Points, in no order, along strands that fork and pass close to each other.
(in the rows, 128 means zero)
Two points are linked if the straight distance between their rows is under 84.5. Some points are linked to none.
q_311: [108  85 112 195  80 159 142 111 162 164 131 125  97 140 148  70  70 104
 120  87 166]
q_512: [129 125 171 121 102 151  75 146 110 114 124 153 101 136 120 215 111 145
 166  89  96]
q_995: [127 102 141 123  82 140 109 132 125 160 122 185 121 126  98 167 143  87
 181 147 167]
q_82: [ 76 107 126 100  91 157 124 109 127 126  54 198 141  80 114 141 177  96
 132 124 168]
q_65: [169  83  75 196  96 145 133 128 155 173 126 107  96 164 122 115 113 114
 126 103 108]
q_5: [165 158 143 139 177 116 158 113 136  81 132  75 139 157 156 123 138 152
  96 154 101]
q_645: [127 111 115 134  72 108 146 152 143 178 124 151 106 115 120 127 128  98
 140 173 159]
q_298: [116 175  95  58 145 140 138 132 146 166 172 158 178 117  88 103 134  94
 109 144 146]
q_923: [130 102 143 143  76 106 120 115 149 128 181  91  86 104 137 121  72 151
 118  85  71]
q_732: [108 142 108 134 124 115 176 140 145 144 171 146 159 134 122 125 142 152
  27  96 107]
q_820: [107 123 102 161  90 166 141 141 147 180 144 165 112 126 125 127 103 111
 130  78 113]
q_149: [174 181 179  90 131  58 182 114 120 166 133  98 127 139 152 114 109 128
 127 166 122]
q_908: [123  92 111 198  84 189 178 124 158 180 130 144  97 154 169 133 142 143
  91 109 118]
q_780: [ 89 143 142  86  63  74 164 133 129 155 144 169 140  78 126 130 129 117
 100 164 156]
q_367: [164 137 109 125  85 120 191 160 137 193 141 113 104 147 127 133  83  97
 136 162 119]
q_634: [150 125 130 125 111  65 165 126 148 115 182  87 135 116 133 117  88 144
  46 107  94]
q_228: [111 132  90 156 174 159 125 125 144 102 168 121 162 149 123 135 155 156
  63  74  88]
q_75: [112  79 151 192  86 151 100 133 116 118  90 117  26 154 168 128 127 135
 149  90 137]
q_977: [178 120 121 130  76 111 187 148 149 166 155  97  94 161 135 136  99 127
  91 154 106]
q_278: [137 123  95 143 135  93 144 138 141 156 112 108 126 132 105  84 122  83
 163 178 180]
q_847: [161 172 132  86 189 127 160  82 114 109 110 140 167 117 147  61 148 157
 121 155 109]
q_701: [137 173 113  57 138 138 179 142 131 184 145 144 175 137 112 114 138 104
 114 146 137]
q_78: [184 118 167 109  73 113 145 150 113 139 135  84  66 147 163 177  89 154
 118 131  92]
q_863: [167 174 132 113 163 119  98 114 121 120 147  72 147 127 114 104  74 108
 152 137 114]
q_318: [128 136 157  68 114 144 108 157 122 157 149 156 133 131 115 200 123 136
 127  86 117]
q_827: [164 120 115  78 158 186 110  95 104 136 107 180 166  97 120 126 140  92
 206 162 159]
q_764: [129 134  72 105 143 191  78 126 140 155 150 174 163 126  78 126 157  87
 175 115 156]
q_588: [191 140 153  99 142 107 150 140 138 112 163  74 135 158 141 161  96 139
 100  81  81]
q_48: [114 133 150 127  99  56  94 116 111 107 143 120 148  83 128 124 113  97
 142 184 178]
q_105: [143 141 103 133 153 107  85 103 140 132 130 123 142 138 100  79 123  59
 185 177 199]
q_21: [119 118  96 168 139 141 168 138 176 101 116 126 100 162 161 167 159 169
  60 127  91]
q_481: [121 140 169  73  79 122 151 158 115 157 137 166 106 122 155 196 129 172
 102  86 123]
q_609: [ 86 129 132 133 101 106 190 140 141 144 153 156 140 118 126 106 153 164
  41 120 122]
q_618: [109 145 156 121 107  54 167 136 116  89 149 110 139 108 153 119 143 171
  39 134 127]
q_759: [ 82  98  85 223 146 158 135 111 151 118 133 130 144 150 126  66  90 121
 101  54 155]
q_962: [197 144 129 140 143 148 158 129 119 159 101  78 108 195 139 149 123 127
 196 156  95]
q_446: [ 88  93 136 122 139 137  84 119 120  95  60 142 124 104 111 123 165 128
 142 140 154]
q_46: [168 107 135 168  98 117 125 163 119 113 103  82  67 142 146 126 120 138
 135 147 121]
q_694: [117 118 148 153  94  54  79 106 118  98 135 134 124 110 109 102 117  86
 150 167 196]
q_911: [ 90 116 110 143 113 165 135 150 151 171 101 188 133 115 109 129 155 107
 145 103 143]
q_68: [174 177 151  51 185 149 166 154 124 166 151 132 174 138 140 124 143 144
 108 102 129]
q_919: [100 124  89 170 175 146  42 123 124  85 122 112 127 144  99  92 131 119
 135  70 121]
q_970: [167 125 131 128 112 113 171 158 132 135 149 106 111 157 130 147 114 143
  92 124 104]
q_181: [140 108 176 122 123 127  51 135 102  98 109 112  99 127 138 214  92 156
 175 110  96]
q_361: [146 146  77 131 181 168 172 121 155 125 122  96 142 190 140 163 171 148
 130 130 107]
q_608: [157 104 153 112  58 125 130 133 128 150 148 106  62 125 146 160  89 153
 109 101  84]
q_174: [175 120 148 100 138 121 133 144 147 114 170  87 129 143 122 170 108 160
  98  35  65]
q_40: [160 160 116 165 137  93 194 126 147 126 132  81 139 161 146 107 133 121
 100 183 126]
q_803: [145 149 130 101 173 135 116  65 112 114  78 154 148  79 140  67 134  95
 177 187 160]
q_443: [161 164  97 101 156 157 163 137 129 159 134 111 164 171 118 111 140 125
 152 138 112]
q_566: [147 169 158  48 166 118 135 142 116 150 153 135 165 123 148 153 124 138
 122 116 145]
q_899: [151  95  77 162 129  94  72 110 165 146 147  88 111 149  90  92  73  77
 165  98 119]
q_12: [102 100 171 113 104 114 112 132 108 123  85 140 111 108 145 169 142 151
 151 157 150]
q_124: [171 121  98 146 141  90  76 123 157 115 151  53 120 129  92 102  59  79
 175 122 115]
q_267: [118 127 138  94 103 150 123 143 135 164 130 173 141 116  85 168 142  99
 157 134 143]
q_846: [150 134 149 101 125 118 156 166 108 140 136 110 128 144 123 163 113 144
 112 123 104]
q_710: [ 69 127 139 181  90  85 104 122 130  90 130 128 101  88 142  93 105 123
  98 114 144]
q_310: [ 79 128 140 146  79 118 138 137 122 137 129 155 102  96 134 116 125 142
 106 116 129]
q_929: [103 151 173  46 147 103  96 125 106 111 153 158 173  94 141 158 147 157
 107 114 149]
q_87: [115 117 124 143  87 169 172 158 128 173 123 162  95 148 136 155 151 153
 101 114 108]
q_475: [126  92 121 182  95 121 168 135 158 126 115 114  77 139 166 113 172 146
  83 181 131]
q_280: [124 139  93 135 105 106 113 120 148 156 177 131 142 108  94 124  81  87
 113 107 113]
q_748: [100 145 166  80 101  91 110 127 102 117 158 156 158  92 130 166 133 135
 113 124 143]
q_604: [133 111  70 109 168 204 111 152 125 140  88 130 149 154 104 135 187 147
 169 106 117]
q_398: [115 141 128 124  60  92 154 143 145 185 154 178 128  89 116 125 123  89
 119 173 162]
q_935: [174 170 162  98 194 114 106  86  96 120 117 132 133 121 164  90 127 148
 167 166  88]
q_172: [168 139 166  86 127 119 125 158 114 135 131  96 113 150 135 192  94 148
 139 105 100]
q_336: [186 155 166 113 193 143 109 119  88 139 110  96 110 177 153 154 106 142
 188 134  69]
q_522: [133 114  66 158 129  84 163 128 147 142  95 106 104 149 113  59 146  89
 135 184 186]
q_164: [117  92 165 167  89 146  70 140 118  99  90 137  53 137 154 165 125 138
 171  89 138]
q_199: [ 96 156 120  87 163 158  90 143 119 109 141 144 166 123 107 126 144 148
 111 101 111]
q_274: [142 129 155 161 108  86 135 147 115 106 113  74 104 129 144 119  98 141
 130 167 130]
q_485: [159 179  95  99 184 155 169  91 140 113 116 119 173 134 131  60 148 148
 137 166 125]
q_96: [115 119 171  67  71 116 145 158 109 143 111 168 106 123 166 184 143 181
 117 130 133]
q_976: [147 104 124 172  99 111 178 145 151 140  97 100  80 145 155 111 149 126
 114 187 148]
q_193: [ 92  97  84 201 116 153 134 103 168 146 139 138 120 152 119  64  60 106
 128  66 169]
q_693: [133 148 116  90 129 123 138 150 130 157 132 120 146 128 107 131 113 102
 152 167 141]
q_638: [ 76  99 118 127 122 141 116 108 129 102  42 162 129  97 108 116 177 107
 133 125 165]
q_20: [154 163 190  67 191  86 130  85  88 113 117 119 127 105 172  96 137 160
 140 157 110]
q_859: [149 135 142 124 141 124  48 111 109  96 167 125 164 105  93 112 112  95
 154 154 175]
q_409: [128 137 115 146 134  95  75 123 137 106 151  91 129 107  95 113  89  97
 126 116 114]
q_245: [ 59 138 111 177 158 165  92 127 128  95 148 134 151 117 112 108 109 131
  97  36 100]
q_22: [121 150 156 125  98  45 125 131 122 112 127  97 122  91 137 118 101 120
 125 198 164]
q_761: [128 130 100 171 152 115  79 135 128 107 124  87 127 129 104  95 112 115
 125 126 132]
q_71: [123 164  95  65 161 160 128  99 115 112  98 161 177  80 120  71 137 113
 137 168 161]
q_424: [133 145  76  96 133 142 193 153 146 180 145 139 165 148  98 122 157 112
 104 135 126]
q_178: [113 119 132  58 163 184 144 137 111 136  90 152 160 123 125 152 160 140
 139 118 124]
q_143: [143 107 145 144 101 117  98 158 123 115  97 103  81 134 133 164 110 144
 147 132 119]
q_655: [107 127 173  97  48 123 121 145 117 146 136 156  85 111 168 173 124 151
 132 136 138]
q_627: [133 147 142 105 186 131  89  87 102  94 110 133 150  82 144  84 127 131
 175 175 137]
q_840: [117 110  88 174  90 127 191 134 156 178 142 150 126 130 133 102 144 133
  69 154 130]
q_870: [128 149  97 122 123 108 149 148 138 174 158 118 138 122  92 127  90  90
 115 146 120]
q_548: [173 172 170 128 181  79 129  98 114  82 146  65 140 142 164 104 120 160
  99 140  99]
q_541: [139 151 142 124 122  61 170 134 131 106 169  90 136 121 135 120 114 148
  53 143 111]
q_823: [140 111 120 119  98 147 184 152 138 163 142 153 114 161 131 164 147 158
  80 101  89]
q_129: [112 127 124 146 107  94  88 114 157 126 177 113 136  93  98 115  66  93
 134  92 112]
q_110: [158 188 178  83 166  72 166 125 112 137 146 103 163 113 169 107 125 143
  89 132 128]
q_550: [123  87 102 204 122 128 142 133 157 109  97 121  88 154 155 118 169 158
  98 146 118]
q_132: [ 59 111 151 166 123 142  97 145 123  84 109 153  97 102 129 129 139 134
 143  77 152]
q_204: [137 132 111 149 153 122 175 135 171  92 116  93 112 172 182 171 150 162
  83 148 102]
q_73: [171 119 134  88 176 172  83  98  85 109 123 180 145  99 133 132 125 105
 210 164 134]
q_314: [103 136  85 134 137 193  78 133 140 161 154 177 149 136  81 150 141  82
 169  82 131]
q_81: [ 62 118 117 185 149 154  91 121 135  94 158 145 150 106 120 111  82 100
 127  35 143]
q_792: [100 161 111  67 132 142 118 136 136 166 173 168 168 109  86 144 140 110
 111 110 135]
q_315: [111 112 153  61 152 159  96 120 100 114  91 163 146 106 131 171 151 147
 150 131 131]
q_936: [146 151 121 116 173 142 117 122 115 108 114  92 150 133 133  88 137 138
 151 160 129]
q_862: [155 113 113 144  98 108 168 124 159 149 179 100 121 126 118 118  82 129
  70 111  80]
q_76: [138 154 180  26 147 118 123 128 100 142 158 157 169  94 147 173 135 133
 134 116 150]
q_673: [132 122 175 100 120  91 134 137 109 129  99 120 113 116 157 166 116 146
 159 174 130]
q_92: [ 83 148 140 141 129 145  72 115 124 102 171 156 149 100 102 147 114 106
 134  73 119]
q_388: [174 167 118 137 186 127 115  91 121 120 117  95 144 142 141  59 135 130
 173 178 114]
q_431: [ 85  85 154 117  98 164 140 146 123 111  57 172 102 112 128 168 177 160
 146 109 126]
q_407: [133 121 143 119 145 154 136 155 120 109 128 122 130 168 129 172 161 181
  89  81  93]
q_378: [163 161 146 157 156  95 165 122 130 109 121  68 133 153 143 105 134 128
 132 186 113]
q_666: [111 127  96 125 102 168 147 132 156 199 168 176 146 114  98 151  87  94
 121  68 112]
q_380: [123 104  79 125 165 184  75 132 127 128  81 136 123 162  97 120 172 125
 180 102 148]
q_139: [ 60 110 121 177 142 132 102 129 127  88 106 142 123 114 116  94 153 134
 124  82 136]
q_435: [168 155 140 140 151  98  49 102 117  94 163  95 149 110 115 108  85  85
 169 169 165]
q_878: [ 69 133 140 155 106 126 111 123 131 111 170 182 141  85 120 136 116 103
 130  86 153]
q_808: [ 85 122 106 140 137 113 131 133 128 105 103 125 153 103 106  84 178 130
  92 140 145]
q_208: [106 116 136 145 164 148  25 129 113  80 106 116 133 127 116 137 140 142
 162 107 137]
q_751: [131  92 161 126 145  88  55  96  87  87 115 132 153  98 120 108 143 105
 179 177 191]
q_27: [159 120 167 113 149 134  94 148  96 113 105  94 103 158 146 193  94 155
 165 115  99]
q_334: [ 84 145 135 122 143 154  74 138 115 105 152 142 144 119 101 147 129 139
 121  77 101]
q_882: [142 110 144 129 105 109 183 148 129 133  86 109 108 132 138 119 140 151
 131 190 140]
q_156: [ 81 127 160 109 105 114  92 118 108  96 138 171 142  94 116 164 148 130
 138 124 150]
q_467: [156 105 150 115 102 132 144 136 139 121 170 121 101 138 145 172 103 164
  88  44  59]
q_34: [103 124 134 184  81  79 137 125 131 106 146 101  99  91 143  81  98 134
  83 127 123]
q_487: [191 157 147 128 154 136 123 125 107 148 110  86 121 169 143 147 101 128
 192 146  83]
q_731: [167 133  97 138 164 178 120 155 121 136 106  96 132 180 116 148 138 135
 169 115  97]
q_601: [ 77 131 138 148  89  81 114 131 133 110 127 143 108 101 124 105 125 120
 117 132 156]
q_769: [146 117 103 180 106  80 159 148 138 133  93  91  93 148 131  81 136 115
 128 189 172]
q_478: [110 138 105 119  92 137 149 145 146 207 162 192 131 114  99 151 111  88
 124 117 128]
q_247: [127 131 110 121 158 141 140 140 135 113 156 132 152 161 124 152 162 153
  54  86  87]
q_791: [134 109 170 150  97 123  69 141 117  84 103 107  73 128 146 175 103 159
 157 102 110]
q_472: [203 143 156 105 114  88 166 135 129 114 152  64 109 147 146 149  77 137
 108 116  86]
q_328: [ 95 126 111 165 116 150 186 116 155 135 169 150 159 127 141 112 116 152
  45  74  98]
q_434: [177 131 146 113 123 130  94 117 109 148 157 139 150 123 100 145 122  79
 199 174 172]
q_384: [148  74 115 203  95 164 125 138 141 156 114 115  57 163 147 121 117 127
 134  88 112]
q_47: [101 143 167  90 152  95 137 109  95  88 106 103 144  85 152 110 139 154
 125 183 146]
q_423: [ 73 102 131 124 103 161 140 131 140 139  99 194 120  97 105 142 167 106
 158 107 150]
q_565: [125  86 129 220  89 106 134 110 154 105 124  88  72 126 171  88 124 133
  75 137 130]
q_813: [129 152  80 132 178 136 174 121 175 115 134  97 130 179 157 157 162 145
  82 127 101]
q_752: [106 109 135 174  61 150 167 132 148 186 156 131  88 110 156  98  94 118
  92 102 139]
q_544: [110 154 114  59 179 160 127 131 121  98 136 144 177 115 112 105 161 162
  89 119 129]
q_692: [122 136 169 111  99  83 114 137 110  93 138 110 113 118 139 162 108 173
  86  89 100]
q_546: [171 123 196  96 116 102 174 143  96 136  95 105  85 153 181 176 115 176
 148 158 126]
q_236: [ 83 117 134 154  82 154 167 145 125 147 132 164  94 117 150 130 139 139
 106  98 127]
q_133: [164 180  82 141 178 143 134  84 134 120 109 115 162 115 131  37 143 143
 173 171 137]
q_610: [115 115 127 151 111 161 106 160 130 143 117 144 109 145 112 158 126 126
 146  88  94]
q_506: [102 113 102 188 145 171 152 128 170 108 137 145 110 154 161 157 157 168
  61  82  77]
q_117: [137 146  88 108 147 162  80 131 134 149 164 162 168 122  86 118 134  77
 167 152 161]
q_994: [108 113  82 158 102 166 146 155 143 189 129 168 111 144 108 116 140  97
 144  96 132]
q_473: [ 69 131 128 110 138 167 142 144 123 111 115 159 149 124 112 136 175 164
  97  85 101]
q_465: [140 166 148  98 134  67 194 129 121 126 147  98 151 121 146 107 134 136
  71 153 139]
q_860: [ 92  97 123 181 126 132  89 108 158  94 163 138 112 102 123 105  55 104
 147  46 136]
q_432: [152 131  75 188 167 131 149 126 172 101 121  67 129 176 144 138 142 137
 118 142  91]
q_938: [181 181 125  77 184 158 149 122 115 145 138 129 161 153 136 109 143 147
 137 129 112]
q_587: [102  97 133 190  77 171 160 128 133 163 130 136  82 121 158  97  96 118
 118  88 155]
q_539: [133 126 112  63 168 179 164 126 117 127  90 143 171 141 124 144 183 156
 108 109 117]
q_405: [134 120 100 164  95 100 156 132 149 158 149 115 117 111 120  88  95 113
  80 134 112]
q_281: [145 122  68 129 171 198 158 134 140 132 103 111 150 165 117 137 186 136
 148 132 119]
q_684: [131 115 133  83 106 135 123 112 116 151 141 182 170  95  83 151 155  83
 155 163 171]
q_28: [137  89  95 181 120 109  62  95 170 117 145 111  87 157  93  99  69  82
 181  79 133]
q_157: [151 124 132  72 138 158 193 124 114 158  58 143 151 139 133 126 153 129
 152 160 123]
q_903: [119 115 141 137  87 160 100 154 129 135 144 158  97 120 120 192 103 131
 148  74 101]
q_683: [157 143 202  81 127  77 169 126  93 154 108 120 107 126 170 166 107 144
 162 167 128]
q_933: [139 121 123  85 139 152 115 102 124 138 103 163 174  98 106 129 144  81
 170 173 189]
q_137: [169 179 160 112 174 102 119 102 111 106 144  64 141 142 145 108  87 136
 130 137  97]
q_599: [130 139 154  83 129 145  81 134 111 131 170 154 160 131 104 190 116 121
 152 113 121]
q_744: [115  82 116 148 147 108  58 101 131 102  69 126  99 182 102 116 134  97
 187 169 192]
q_879: [108 131 175 111 139  66 127  97 101  91  85 104 128  74 162 127 128 130
 157 196 163]
q_89: [ 94 141 101 157 166 164  98 124 127  98 149 120 161 133 101 101 137 139
  88  62  80]
q_672: [ 37 127 129 129 129 143 143 123 134 121 129 177 144  91 108  99 159 135
 104  99 135]
q_187: [117  88 140 104 148 164  75 112 108 109  66 149 147 104 123 156 157 121
 177 139 145]
q_232: [141 108 149 145 136 110  34 102  93  92 136 146 148 113  97 110 137  90
 165 151 188]
q_385: [108 127 153  72 145 108 165 132 104 105  99 131 160 105 130 119 169 159
  90 139 131]
q_620: [193 128  97 152 126 150 176 142 141 155 111  91 112 191 143 163 136 137
 166 157  95]
q_227: [173 103 148 142  90 100  87 131 108 152 146 148 131 142  89 151 108  61
 194 167 184]
q_621: [176 163  64 142 146 160 181 125 141 166 139  99 142 169 116 118 154 119
 164 152 122]
q_766: [159 125 150  78 166 172  66 114  81 116 155 153 162 113 127 154 122 127
 191 148 131]
q_951: [105  89 156 153  91  83  80  88 111  99 120 165 102 134  97 107 139  87
 161 149 202]
q_505: [122 106 110 183  63 142 180 126 149 201 140 143 106 134 153  91 124 114
  81 132 141]
q_722: [113 137 105  71 166 168 167 128 125 124 127 147 184 129 108 115 190 151
  71 108 127]
q_220: [153 175 170  73 188  98 156 100 109 124 124 120 161 112 167  76 142 148
 116 149 121]
q_357: [ 81 146 145  88 121 104 177 139 120 128 130 149 158 103 115 115 164 163
  63 127 134]
q_85: [197 163 167 115 114  72 181 126 130 141 142  77 107 159 149 137  96 133
 116 152 101]
q_612: [139 131 122  94 164 160 132  99 118 121  64 131 145 100 146  98 139 106
 173 178 149]
q_344: [117  91 127 157 144 118  59 130 128  93  70 110  98 163 113 117 130 122
 176 130 157]
q_240: [ 95 115 128 169 122 165 178 119 151 125 167 156 121 141 165 141 133 165
  53  70  91]
q_626: [111  88  62 187 120 172 181 130 176 153 113 151 114 160 147 139 186 146
 104 123 116]
q_337: [152 131  74 149 136 136 127 142 137 149 146  89 146 149 102 109 114 106
 124 115  99]
q_369: [132 152 152  52 192 136 127  76  82 102  91 172 139  82 159 114 139 128
 143 156 132]
q_457: [126 103 189  80 142 109  94 125  77 104 113 134 116 120 170 206 116 169
 171 137 121]
q_850: [128 140 121  92 102 129 185 160 131 185 161 168 130 142 119 152 134 136
  72  76 111]
q_898: [115 113  97 183 127 156 118 140 137 135 121 134 127 156 103 119 133 136
 130  81  96]
q_796: [117 118 140 150 146 117 123 130 119  71 143  99 125 134 130 155 132 162
  70  86  84]
q_116: [173 142  62 163 132 137 201 138 153 178 145 103 134 167 115 120 134 100
 137 163 121]
q_943: [127 121 157 124  95  86 109 125 135  94 175  93 105 111 131 138  83 159
 102  79  73]
q_408: [161 137 154  68 146 157  63 122  87 121 183 164 170 119 104 180 114 119
 163 131 137]
q_67: [135 128 157 107  44 116 122 139 133 155 147 125  84 108 149 159 104 137
 118 127 115]
q_688: [154 108  94 149  79 128 149 154 142 196 123 132  93 133 117 124 106 100
 134 146 130]
q_287: [121 135 116 155 168 155  25 126 124  81 134 117 138 132  96 129 116 128
 153  80 114]
q_17: [124 172  95  82 170 145 112 118 140 124 129 139 184  92 108  57 129 105
 137 175 165]
q_714: [118  93  67 203 148 148 147 134 164 114 108 125 112 167 134 137 179 155
 109 121 115]
q_224: [104 108 185  76 143 100 108 107  76  95 111 131 142  87 175 179 126 151
 154 156 137]
q_447: [140  96  71 178  95 174 188 145 162 193 131 157 111 162 141 137 145 135
 108 118 106]
q_516: [132  91 121 193  98 171 105 139 128 126  97 126  65 163 139 145 129 147
 141  80 111]
q_464: [111 138 136 118 177 135  84 126 109  91 105 100 145 108 132  96 136 142
 154 153 147]
q_404: [137 124 125 100 120 133 194 141 128 146  90 122 133 141 125 119 155 131
 130 171 141]
q_586: [135 104 191 103  85 109  84 124  82 107 129 138 109 122 159 214 114 153
 178 142 130]
q_563: [116 123 145 158  82  72 134 143 120  97 125  97  88 100 147 114 125 150
  97 166 129]
q_651: [158 150 129 132 164 105  74  94 128 108 128 106 145 116 129  76 107  95
 186 185 179]
q_456: [104 125 103 167 153 113 116 134 124  93 112  95 140 122 108  83 156 136
 109 141 134]
q_448: [106  98 118 217 101 146 152 107 174 122 124 119  82 141 194 128 142 155
  55 127 112]
q_351: [179 162 108 116 143 113  85 119 145 116 164  58 138 120  98 117  54  86
 165 133 102]
q_312: [ 81 104  89 194 166 139  86 117 129  89 100 126 126 152 111  85 158 131
 125  84 142]
q_235: [152 140  91 166 134 122 188 146 150 142 138  96 137 163 126 116 142 115
 113 170 118]
q_171: [120 115 139 135 113 160 141 149 114 118 141 135 106 149 133 169 126 172
  83  64  70]
q_302: [151 157 143  94 134 127 112 123 125 149 146 126 156 118  99 133 102  85
 170 172 155]
q_818: [119 123 173  55 166 119 123  85  91  98  97 149 144  80 161 149 142 133
 145 167 143]
q_837: [133 137 144  64  98 132 152 167 127 178 138 173 124 131 122 186 133 146
 107  87 119]
q_136: [188 160 163 118 201 123  90 105  90 116 118  99 114 143 161 112 120 161
 188 153  61]
q_134: [100 102 166 144  97 101  78 127 117  95  90 153  96 108 144 163 146 134
 168 145 161]
q_14: [177 120 104 171 149 132 157 144 152 112 121  74 112 177 138 151 132 135
 133 145  97]
q_895: [125 121  87 128 106 134 202 153 147 181 141 158 145 137 114 112 151 130
  90 155 129]
q_909: [ 56 119 163 142 115 154  95 137 120  80 128 173 126 103 123 164 152 128
 151  92 139]
q_202: [125 142 163 100 150 114 145 132 100 105 101 102 143 127 133 129 135 157
 122 157 120]
q_685: [142 150 100 158 174 127 147 117 145  83 141  70 147 159 140 117 149 135
  99 156 103]
q_354: [ 53 124 109 140 131 126 153 127 132 111 126 152 161  90 104  70 179 135
  70 120 129]
q_771: [178 129 188 127  94 100 165 150  99 122 116  77  78 155 176 162  93 165
 131 159 105]
q_644: [123 102 169 119 134  89  91  94 102  90 102 123 135  90 142 127 130 113
 174 199 177]
q_98: [125 152 121  53 181 169 128  97 105 112  97 167 173  82 137 107 126 131
 146 154 145]
q_45: [147 130 141  90 159 153 155 110  95 129  60 125 133 118 146 120 154 129
 166 153 118]
q_598: [106 159  96 106 155 111 121 130 141 123 132 119 171  94 101  48 134  96
 118 181 176]
q_708: [157 109  66 177 115 143 161 146 151 169 151 107 129 159 101 125 111 114
 113 112  94]
q_646: [125  99 106 216  82 175 164 102 188 155 131 119  99 146 177 124 131 148
  60 122 113]
q_29: [112  93 106 137 157 152  61 124 127 104  58 132 108 162 106 125 162 125
 181 119 157]
q_811: [ 96  98  90 212 129 145 129 130 148 143 131 137 133 141 119  91 128 130
 107  82 125]
q_130: [114  95 125 187 128 115  65  95 159  90 158 131  89 132 112 112  64  83
 164  60 142]
q_831: [114  78 128 140 111 105  70  97 125 107  89 170  88 172  91 114 135  80
 186 159 195]
q_913: [148  91 144 137  80 110  95 129 121 144 120 171 107 138 102 143 129  80
 184 161 192]
q_259: [ 84 155 106 108 140 188 102 141 137 158 160 182 161 120  86 152 144 105
 130  65 108]
q_330: [ 42 139 141 133 122 150 143 134 119 117 151 188 141  85 114 134 127 135
 105  81 139]
q_250: [ 95 166  94  99 148 158 125 143 132 164 174 164 174 120  89 119 131 119
  96  73 100]
q_370: [147 129 111 139 117  85 104 133 143 143 116 116 120 139 112 107 111  61
 167 180 186]
q_292: [112 161 112 123 138  84 126 132 130 136 144 109 151 105  97  85 120  89
 117 173 160]
q_271: [ 75 150 150  74  85  78 171 140 119 132 147 154 147  96 129 129 138 144
  77 145 155]
q_770: [125 134 152 111 107  92 155 145 108 100 155 117 125 118 149 151 135 173
  55  97 117]
q_412: [121 140 127 142 107  60 137 148 135 126 130  94 116 102 115  95 105 108
 118 183 155]

A fork is a point with three links, a tip a point with one. Leave the first point through the second and follow the links. Name the first fork or tip that comes.
q_149 / q_85 -> q_5
q_837 / q_481 -> q_134
q_330 / q_878 -> q_478
q_970 / q_977 -> q_357
q_310 / q_601 -> q_791
q_831 / q_951 -> q_586
q_232 / q_859 -> q_976
q_193 / q_759 -> q_181

Follow the links from the first point to the second, and from the first to the third. Name the last point that the two ways share.
q_933 / q_67 / q_87 -> q_837
q_550 / q_357 / q_336 -> q_976
q_977 / q_337 / q_193 -> q_181
q_898 / q_318 / q_65 -> q_791
q_310 / q_78 / q_129 -> q_837
q_311 / q_384 / q_385 -> q_181
q_130 / q_156 / q_336 -> q_5
q_298 / q_708 / q_563 -> q_791

Name the points in between on the shortest way along the links from the first point to the second, in order.
q_604 / q_609 -> q_281, q_361, q_813, q_204, q_21, q_506, q_240, q_328, q_732
q_354 / q_722 -> q_672, q_330, q_878, q_92, q_334, q_199, q_544
q_202 / q_976 -> q_47, q_879, q_644, q_751, q_232, q_859, q_435, q_651, q_105, q_370, q_278, q_522, q_769
q_588 / q_28 -> q_174, q_467, q_171, q_407, q_247, q_228, q_89, q_245, q_81, q_860, q_130
q_28 / q_139 -> q_899, q_124, q_351, q_863, q_137, q_548, q_5, q_378, q_40, q_235, q_116, q_621, q_443, q_938, q_68, q_566, q_76, q_929, q_748, q_156, q_909, q_132
